The views of a scene show one set of named points, each view turned or mirrored, and shifted as a whole, with a little noise and some points left out.
In the rows, 128 means zero.

Scene 1
View 1
zukaz: [145 133 108 156 127  95 151 145 218 139 131 162 183  64 123  91 139 139
 151  87 120 140  57  98  86 168  85 119 221 133 182 208  95 146 107]
tobo: [ 99 120 131 139 145 130  96  49 106 118 126 127 118 100 143 139  65 103
  80 131 110 127 155 101 124 116 132 186  76  99  74  73 129 122  84]
gero: [107  88 128 116 153 116 134 110 127 138 134 128 144  89 121  93 125 120
 119 103 151 125 119 132 111 156  98 154 111  95  93  94 107 132  82]
zadam: [122 117 128 135 136 110 139 118 165 137 129 138 141  89 132 103 121 130
 127 106 125 132 112 111 116 147 105 147 150 116 120 137  98 138  95]
Mefa: [129 140 128 119 127 132 133  89 143 125 113 126  90 106 133 123  98 134
 113 124 120 136 156 102 154 113 123 168 117 112  82  98  98 136 103]
lisom: [145 169  96 118 126 130 126 100 183 122  90 150 123  82 115 132 121 145
 140  94 118 143 120  99 132 106  95 147 164 122 136 122 102 137 128]
Kida: [121 137 135 155 126 116 124  85 146 132 135 131 105 106 155 118  74 125
  93 140  97 131 140  90 144 124 146 172 119 112  82 135 115 130  86]
kavad: [150 177 116 122 112 135 135  93 173 124  98 139  79 105 138 133  97 147
 126 121  98 144 150  88 167  94 126 162 154 127 101 128  92 135 119]
keket: [125 137 115 174 137 105 133 122 169 156 150 143 152  95 158  83  96 129
 108 117 102 127  67  94 114 173 138 147 140 116 112 176 147 140  90]
kamu: [109 113 126 158 141 107 117  86 147 126 144 142 155  88 142 118  86 108
 100 121 111 130 112  95 102 143 117 161 130 112 116 137 114 126  83]
gan: [115 121 130 172 135 103 121  93 152 134 151 142 150  94 154 108  80 111
  94 128 102 127 101  95 108 152 135 161 132 111 112 157 124 133  80]
sokep: [124 121 134 155 129 104 138 103 171 130 139 143 142  89 137 110 102 123
 114 122 114 133 114  98 115 141 114 153 165 123 126 163  91 137  88]
zivib: [137 163  96 116 139 138 123  96 156 130  96 140 116  92 126 122 114 140
 128  95 120 136 115 102 137 116 112 159 121 107 106  95 127 135 124]
Vaseg: [126 126 122 132 127 113 135 101 163 128 121 135 130  88 128 118 106 128
 120 114 122 135 124 104 127 132 109 154 151 115 117 135  91 133  98]
tos: [129 130 117 131 129 117 141 108 172 129 120 143 130  87 124 110 119 136
 130 105 125 135 115 105 118 138 104 150 159 120 125 139  92 139 102]
zapu: [140 188 102 143 132 141 113  96 152 146 113 139  93 118 158 116  81 140
 104 122  83 133 103  87 165 123 159 163 100 107  74 121 165 134 120]
Bufo: [111 104 138 143 140 107 130  95 140 126 141 135 130  95 136 109  97 119
 104 125 122 129 132 108 117 141 119 165 128 110  99 125  98 130  81]
View 2
Vaseg: [109 126 150 123 126 142 134 167 136 110 143 147 124  91 131 125 125 122
 130 114 130 106 175 158 154 153 102 100 132 126 144 132 118 129 122]
gan: [ 95 125 142 172 134 159 162 161 120 108 109 144 115  88 150 107 115 100
 129 101 122 120 138 165 156 163  97 119 110 126 105 173 119 135 155]
keket: [ 80 131 111 149 129 142 187 162 135 112 108 126 112  87 172 130 112 122
 139  77 134 127 131 145 140 172  89 134 110 126 128 169 112 139 157]
Kida: [111 114 151 143 113 161 141 167  88 113 102 162 106 101 146  96 128 110
 123 117 119  95 180 173 138 149  77 116 125 102  98 143  91 122 143]
Bufo: [108 118 157 151 134 177 129 163 113 113 123 154 129  91 125 117 117 112
 131 117 122 116 159 167 161 149  98 113 135 119 127 137 125 128 135]
zukaz: [ 63 147  94 103 145  86 174 168 212  88 186 108 146  79 169 166 108 125
 156  82 155 130 139 117 144 186 128  86  89 173 166 160 143 150 125]
Mefa: [128 114 155 105 105 152 129 172 101 124 109 155  97  99 135 109 138 136
 118 110 122  88 202 168 146 137  77 118 146  91 139 116  90 113 117]
sokep: [ 93 130 136 133 135 144 140 167 140 102 146 141 137  88 151 126 116 110
 138 112 134 110 159 154 141 165 104  98 113 136 123 144 121 135 135]
gero: [113 124 158 153 140 194 132 154 122 132 120 152 124  81 108 141 109 137
 126 105 121 134 154 162 187 140 111 130 163 112 171 121 140 133 124]
zapu: [122 111 140 123  91 132 180 165  96 126  72 152  62  98 158  91 144 139
 114  77 129  90 192 167 142 147  62 140 127  87 123 145  67 112 135]
tos: [107 127 140 113 132 132 140 168 145 110 149 142 124  90 134 133 123 129
 135 107 134 107 175 151 156 153 105 103 131 130 153 128 121 126 118]
kavad: [123 113 153  82  99 114 124 179 119 111 135 156  91 103 146 107 145 134
 121 115 135  66 222 165 130 143  75  94 130 103 132 120  84 105 110]
zadam: [101 126 135 129 136 151 140 166 141 114 141 140 129  87 135 139 115 125
 135 105 125 119 160 152 157 152 107 111 131 126 156 130 126 139 127]
zivib: [134 121 156 113 109 126 158 165 134 126 110 151  84  90 126 115 145 149
 112  91 133 101 197 157 170 140  95 114 146 111 165 129 101 108 108]
kamu: [101 125 155 169 136 158 155 161 126 108 116 147 121  86 129 108 122 105
 128 108 129 119 153 163 165 156 107 108 123 128 112 162 120 128 137]
View 3
zukaz: [ 93 187 177 176 130 126 122 161  53 111 199 197 169  69 160 206  84 107
 153 145 123 207  81 140 154 155 142 158 105 124 150 101  93 148 169]
zapu: [183 104 112  87 152 122 106 137 104  92 169 109 124 142 150  97 103 141
 119  93 131 164 131 114 127  82  73 116 129 124 180 133 111 139  73]
lisom: [116 114 126 122 145 114 116 150  69 114 189 144 132 120 153 160  86 122
 136 122 167 196 102 123  93 110 136 136 151 150 131  99 103 153  99]
tobo: [144 100  76 117 143 131 106 134 130 129 148  92  76 162 135  58 160 140
 150 109 152 123 117 126 101  70 132 167 132 102 154 126 155 128  77]
sokep: [117 135 131 143 132 124 111 143 103 121 159 145 139  90 147 139 125 111
 148 146 133 161  92 133 139 133 132 158 120 111 156 114 137 131 119]
Vaseg: [107 124 115 133 137 122 110 145 101 124 164 138 131 111 147 140 117 121
 147 138 147 165 109 136 116 120 136 150 125 123 143 115 135 140 107]
gero: [ 60 145 102 158 136 133 102 155 115 139 154 151 108 140 155 133 120 150
 163 125 143 139 145 150 100 109 158 169  89 115 130 135 164 136 125]
Mefa: [133  81 105  99 147 115 106 138 116 116 155 114 127 127 151 120 108 133
 131 124 153 159 137 120 103 100 108 119 133 137 144 125 138 135  74]
zivib: [126 115 110 116 150 121 110 147  88 107 175 130 115 146 154 133  96 144
 134 104 157 171 133 128  94  94 124 132 130 139 142 120 114 147  94]
Bufo: [107 125 106 136 135 127 104 139 122 133 153 129 119 117 141 113 137 125
 154 136 138 144 114 136 126 115 135 163 112 108 151 124 157 131 109]
keket: [146 172 145 143 131 134 111 144  97 101 174 151 145 104 157 124 114 130
 141 117 101 162 112 127 169 123  88 153  87 100 182 131 112 130 133]
tos: [102 126 126 136 138 119 110 152  94 124 171 152 135 110 155 152 102 123
 148 135 144 171 113 132 116 126 136 144 125 129 140 112 130 141 113]
Kida: [153 103 105 109 139 119 106 133 127 118 149 109 124 114 141  91 135 123
 135 134 134 147 108 121 136 109 104 141 130 108 170 122 147 125  81]
kavad: [142  71 115  90 149 106 113 138  98 113 166 118 140 106 151 138  95 115
 126 134 160 181 114 116 106 111 113 114 163 149 142 109 120 141  71]
zadam: [ 97 142 127 145 138 126 106 150 100 128 164 151 134 112 154 144 113 127
 152 134 136 162 119 137 121 123 137 149 106 118 142 122 138 134 119]
View 4
gero: [116 138 157 138 156 162 132 121 114 153 149  99 105 123  93 182 125 117
 171  75 100 114 121 127 142 113 138  91  93 162 112 126 116 123 126]
tos: [110 145 194 125 154 156 112 118 119 111 162 112 127 145 141 163 129 140
 162 117 135 118 121 120 140 164 139 102 113 152 136 126  92 143 128]
zadam: [103 140 175 125 155 159 125 121 114 117 159 121 132 131 125 157 112 123
 155  92 125 119 117 115 143 141 135 110 107 148 130 123 103 138 126]
Vaseg: [111 147 183 131 156 147 118 121 122 114 157 108 134 135 136 158 112 124
 158 113 123 125 136 123 131 148 142 118 113 152 137 128  99 153 122]
zivib: [ 92 155 155 142 144 117 108 120 117 142 153  83 144 128 149 163 138 143
 184 108 107 116 137 156 150 142 150  82 105 139 161 128 110 180 129]
keket: [ 75 143 133 114 139 141 142 128 101  93 148 140 170 110 128 112  72 112
 135  72 121 123 115 100 132 108 124 125 107 114 130 122 107 174 132]
kamu: [ 93 147 156 139 169 143 125 134 122 132 157 119 135 127 118 140  78 106
 149  88  98 142 153 118 123 119 145 139 109 148 130 126 112 157 113]
gan: [ 93 150 142 128 164 142 141 137 112 115 150 126 147 121 117 125  68  96
 138  81 102 143 150 111 118 107 139 141 110 137 125 123 110 164 115]
Bufo: [105 149 164 132 166 151 123 129 122 122 152 109 128 132 121 149  93 110
 150  99 108 136 146 121 120 126 141 126 115 152 130 129 104 157 119]
kavad: [116 160 182 112 135 119 104 115 127 102 137  79 156 142 175 147 140 132
 168 154 122 133 151 163 122 168 153  98 127 151 165 139 105 198 122]
sokep: [103 144 177 121 160 157 126 129 115 100 156 127 140 133 135 143  84 115
 140 103 127 130 135 105 125 145 133 136 121 148 132 127  94 152 120]
Mefa: [119 155 161 116 136 128 118 113 119 120 125  67 142 132 141 156 142 121
 171 132 105 128 150 162 116 139 152  88 116 157 146 137 112 186 122]
lisom: [ 90 158 188 140 150 129  99 115 126 120 173 101 146 142 173 162 130 160
 177 123 137 116 128 141 155 173 149  99 114 138 174 130  93 171 129]
tobo: [119 163 128 150 172 117 118 130 132 173 126  61 116 122 107 164 108  86
 175 103  58 156 195 167 106  95 166 116 108 171 130 132 131 175 100]
zapu: [ 92 162 116 114 121  95 124 122 111 126 118  73 178 109 147 129 121 116
 172 111  96 130 150 165 119 110 149  87 116 126 157 132 127 227 127]

In a view up to two points have been moved. Name them for each view, in the order of its rows, or write none.
view 1 => Mefa
view 2 => none
view 3 => gero
view 4 => tos, Bufo
